A landscape with many valleys, sampled at points; each row gives a point and its height.
From any point a ball takes the steepest step (drop divided by distance) to one of its 2 nearest points. It stops when none of these is lower. Distance is the straight distance between rows; heights are no part of it.
Q_632 height 516: 124 120 154 87 97 102 143 138 142 99 96 170 118 114 121 117 143 71 92
 134 146 124
Q_955 height 127: 144 118 112 135 107 118 133 103 149 117 69 132 171 126 113 106 161 119
 134 123 135 117
Q_394 height 545: 123 77 137 145 155 91 95 125 117 144 144 130 113 123 144 157 114 158 133
 136 144 136
Q_536 height 389: 123 82 152 136 112 107 115 118 130 80 108 93 118 86 147 119 142 116 101
 154 174 185
Q_351 height 542: 153 143 134 142 146 178 127 105 141 115 149 92 99 136 173 150 104 172
 133 125 132 122
Q_617 height 475: 101 131 164 112 92 132 114 172 148 157 143 124 126 114 169 164 77 118
 107 115 101 152
Q_760 height 609: 143 114 84 184 125 168 155 130 135 162 106 124 170 127 139 114 149 135
 151 136 125 180
Q_892 height 571: 152 118 118 158 190 137 122 113 108 127 118 85 123 93 141 145 131 136
 157 127 106 144
Q_604 height 520: 128 90 142 121 157 120 110 154 140 146 132 165 130 112 128 174 112 149
 104 163 127 133
Q_775 height 68: 141 125 155 145 116 115 106 77 105 162 107 89 133 109 160 111 144 144
 187 130 115 160
Q_60 height 174: 140 131 101 188 155 147 162 112 139 128 132 158 136 164 136 76 111 123
 134 99 117 173
Q_980 height 715: 144 165 116 141 195 139 153 119 104 133 132 162 125 129 76 90 162 147
 117 125 114 119
Q_772 height 559: 150 105 119 152 173 115 103 123 122 111 131 115 109 114 151 158 117 152
 157 129 117 94
Q_977 height 329: 116 161 103 144 138 114 106 116 103 135 156 124 157 142 132 112 132 115
 143 155 123 123
Q_327 height 474: 132 115 120 100 133 184 147 141 123 96 139 112 113 132 89 106 132 101
 107 99 127 153
Q_541 height 693: 107 168 151 123 129 113 115 146 140 126 134 118 93 130 106 167 101 106
 151 76 85 95
Q_884 height 696: 121 167 171 117 91 117 144 173 169 106 129 109 78 109 168 158 108 116
 123 106 103 96
Q_780 height 645: 143 155 172 103 100 126 167 158 136 95 111 116 113 89 187 135 129 126
 106 119 134 76
Q_734 height 485: 141 151 107 152 95 131 138 125 164 131 141 105 129 164 113 164 121 190
 153 79 165 111
Q_559 height 510: 138 117 105 125 143 196 119 119 127 133 138 81 108 132 58 100 145 120
 146 100 121 164
Q_872 height 211: 152 138 132 150 126 93 108 88 124 195 124 126 142 124 91 125 158 175 172
 145 140 141
Q_486 height 707: 121 175 129 117 176 122 134 122 93 106 144 163 99 144 85 84 144 117 127
 105 102 92
Q_525 height 425: 121 142 129 95 95 137 102 156 141 176 102 117 167 118 109 163 128 129
 118 132 103 102
Q_939 height 345: 135 131 102 77 94 165 115 153 140 124 153 127 134 166 86 126 123 114 85
 155 138 122
Q_191 height 638: 144 102 106 162 157 128 139 138 126 153 108 179 148 119 107 152 113 112
 168 109 102 127
Q_909 height 282: 126 108 147 145 95 134 109 114 156 142 123 88 155 119 171 142 78 134 136
 94 140 163
Q_741 height 57: 134 122 128 109 94 123 119 110 156 131 83 127 164 124 116 140 162 134
 120 141 174 133
Q_962 height 325: 105 115 161 104 153 103 116 146 108 109 124 99 130 79 125 147 114 120 94
 104 134 152
Q_433 height 294: 117 167 96 163 164 110 97 99 95 144 134 124 172 116 113 114 124 104 158
 129 102 148
Q_371 height 363: 135 152 127 135 129 159 173 120 132 115 120 132 127 155 148 102 170 179
 123 130 160 89
Q_750 height 543: 98 150 157 100 112 132 132 171 148 136 145 129 110 107 170 164 94 95 71
 142 135 161
Q_935 height 255: 158 116 72 140 112 149 125 146 145 105 132 119 157 167 96 102 149 151
 148 136 134 98
Q_385 height 465: 162 152 136 113 166 138 102 114 128 109 114 163 128 106 113 111 138 101
 97 181 119 115
Q_970 height 725: 114 146 171 132 101 98 120 167 176 156 145 119 84 123 141 173 119 102
 153 90 89 83
Q_957 height 330: 124 136 159 85 134 117 95 81 89 99 161 118 112 143 127 102 146 130 113
 127 145 99
Q_496 height 373: 133 109 164 110 91 123 114 131 153 142 128 107 120 131 167 146 74 123
 134 83 117 120
Q_245 height 404: 136 116 91 153 130 137 157 135 148 140 106 137 147 139 129 167 149 163
 137 139 157 103
Q_630 height 424: 125 172 170 116 152 72 86 143 134 118 112 144 138 85 150 131 112 110 100
 142 114 99
Q_3 height 723: 155 170 111 154 187 169 170 121 128 110 116 149 107 122 114 92 153 138
 126 103 107 119
Q_204 height 229: 117 79 188 99 136 106 100 173 127 146 113 127 136 69 124 142 110 123 110
 118 127 146
Q_809 height 557: 137 135 129 140 144 153 159 149 148 97 159 128 92 148 188 154 85 159 114
 137 122 106
Q_668 height 567: 97 111 137 107 103 130 95 124 111 135 138 144 152 130 123 121 97 89 150
 108 94 140
Q_320 height 444: 122 172 148 112 150 90 109 129 122 113 92 174 147 94 127 124 140 93 96
 177 127 115
Q_893 height 615: 145 152 151 108 145 145 151 137 88 84 135 111 123 90 166 118 133 127 120
 139 135 67
Q_700 height 253: 166 113 111 169 128 101 123 76 131 179 118 114 105 146 82 103 148 182
 189 172 135 167
Q_316 height 521: 157 154 145 147 115 168 117 121 164 120 142 101 109 136 128 151 89 187
 145 101 141 104
Q_946 height 676: 96 177 133 144 154 97 132 143 132 128 155 151 87 133 137 152 115 87 139
 105 74 91
Q_308 height 190: 146 150 94 141 100 131 145 126 138 118 97 146 166 158 88 92 162 126 135
 112 135 86
Q_687 height 318: 121 155 120 131 128 152 157 125 121 134 141 137 116 155 130 122 132 150
 110 97 140 117
Q_891 height 646: 117 116 82 161 152 111 137 138 104 153 141 172 127 139 92 141 113 123
 170 107 108 100
Q_776 height 486: 143 124 170 102 124 95 165 110 152 92 99 169 82 114 145 125 139 115 99
 121 171 117
Q_53 height 417: 120 141 117 145 106 112 148 84 122 119 133 122 156 171 154 82 162 147
 156 94 153 116
Q_728 height 286: 148 103 118 158 130 113 109 90 141 143 113 110 85 135 89 81 155 142 165
 192 118 188
Q_784 height 178: 132 107 155 139 107 118 117 98 124 142 100 86 151 92 186 117 126 140 145
 114 138 161
Q_57 height 264: 142 93 103 96 91 135 101 141 134 137 146 158 143 169 95 134 134 124 93
 182 140 117
Q_326 height 716: 100 148 124 112 112 127 120 155 135 139 147 99 121 128 93 176 113 136
 119 83 128 108
Q_553 height 682: 116 120 110 124 145 138 152 135 121 66 158 156 120 156 132 79 118 94 83
 138 137 149
Q_658 height 314: 118 118 125 160 137 119 106 97 131 142 123 116 104 112 129 107 147 141
 151 178 126 203
Q_357 height 625: 152 108 78 169 132 153 131 133 141 157 97 147 177 124 103 111 139 126
 170 115 104 151
Q_295 height 464: 159 118 159 117 124 151 150 109 159 86 113 133 91 116 122 119 127 124 91
 123 170 136
Q_129 height 388: 113 150 183 90 132 99 100 142 127 116 152 112 114 100 141 138 101 120
 101 126 118 114
Q_273 height 588: 102 154 143 105 109 125 169 138 130 115 161 131 90 136 172 147 104 102
 84 125 139 127
Q_516 height 659: 103 140 96 145 147 109 144 165 117 133 161 159 108 141 103 149 124 105
 143 128 93 90
Q_349 height 376: 129 166 100 130 105 124 125 103 105 114 151 108 156 154 154 79 131 117
 134 117 135 101
Q_550 height 319: 141 121 94 110 95 142 133 160 103 137 141 124 166 164 106 136 146 148
 144 146 130 73
Q_473 height 433: 146 72 145 100 114 136 137 110 128 83 105 110 116 116 128 124 133 114 96
 122 177 157
Q_563 height 661: 86 100 116 122 131 139 156 156 121 111 154 170 122 159 141 120 102 85 87
 146 129 169
Q_19 height 118: 111 155 131 98 103 99 124 114 143 142 103 127 147 143 72 137 172 133 111
 116 170 112
Q_423 height 71: 118 93 184 114 148 128 133 183 120 148 101 161 121 63 158 157 98 105 110
 138 94 131
Q_794 height 446: 127 153 95 155 103 114 138 136 166 111 127 117 132 158 152 168 127 179
 138 109 160 87
Q_360 height 161: 149 120 109 119 117 130 119 119 154 139 127 150 159 154 112 122 146 146
 99 177 154 152
Q_392 height 697: 112 118 107 123 167 117 129 119 106 88 155 149 116 156 117 96 130 92 126
 108 114 113
Q_555 height 514: 89 90 166 98 73 107 103 141 131 160 105 160 156 126 130 146 99 96 135
 131 122 128
Q_315 height 487: 171 117 118 125 161 144 111 136 120 133 116 163 136 105 122 139 137 141
 116 174 109 115
Q_729 height 305: 99 136 141 107 149 107 128 92 88 112 158 133 116 144 154 97 147 137 102
 157 159 122
Q_49 height 591: 142 126 119 134 159 150 148 115 77 101 133 96 128 98 149 118 146 127 134
 137 119 119
Q_817 height 463: 87 135 130 112 84 124 107 149 127 177 101 149 177 110 125 156 119 109
 113 143 118 145
Q_8 height 162: 98 140 149 93 113 84 153 123 129 164 105 152 127 138 106 139 156 133 112
 117 148 99
Q_244 height 635: 104 109 116 116 126 147 138 162 110 136 174 157 116 166 146 133 86 99
 119 152 100 131
Q_395 height 225: 87 136 135 94 98 85 160 164 121 129 111 152 122 125 125 167 176 117 91
 135 139 76
Q_894 height 558: 128 77 130 183 150 78 86 105 125 148 133 117 117 116 151 140 117 156 185
 132 161 168
Q_332 height 541: 134 113 92 134 129 178 151 127 121 145 144 59 120 141 100 101 157 144
 153 128 120 191
Q_697 height 603: 102 118 121 101 134 152 86 144 98 138 171 139 135 134 114 137 82 80 120
 137 93 149
Q_979 height 422: 135 96 118 100 100 185 136 155 137 90 135 119 127 147 96 127 121 113 112
 118 131 114
Q_622 height 578: 159 93 102 145 110 183 160 109 133 141 101 80 150 134 119 100 154 155
 153 126 120 188
Q_190 height 157: 143 144 132 157 137 99 77 91 109 195 116 109 150 96 120 124 127 162 187
 144 111 167
Q_47 height 347: 138 92 147 143 131 135 96 104 144 116 122 92 109 95 145 126 117 136 123
 164 153 205
Q_508 height 249: 125 130 111 160 153 135 106 96 106 112 131 101 145 114 110 76 131 88 166
 128 91 171
Q_623 height 209: 133 127 116 165 180 138 127 97 129 113 124 129 118 128 126 84 115 92 149
 96 111 177
Q_136 height 401: 144 143 106 141 108 136 161 92 105 144 123 112 139 158 141 75 180 176
 142 114 154 125
Q_368 height 382: 142 130 106 105 97 136 132 146 127 161 113 130 175 129 136 166 122 122
 153 131 98 80
Q_523 height 259: 105 140 129 119 152 118 133 132 115 130 166 150 111 157 112 133 130 149
 92 151 144 137
Q_144 height 439: 120 96 107 133 126 133 161 147 128 114 100 110 144 123 133 167 128 131
 127 104 139 100
Q_118 height 579: 100 139 139 109 116 118 154 146 123 95 164 133 72 156 175 151 101 133
 110 130 135 89

Where does a ball stop that starts at each point below?
Q_349 -> Q_60
Q_809 -> Q_245
Q_817 -> Q_741
Q_47 -> Q_775
Q_486 -> Q_741
Q_946 -> Q_741
Q_894 -> Q_775
Q_622 -> Q_741
Q_315 -> Q_423
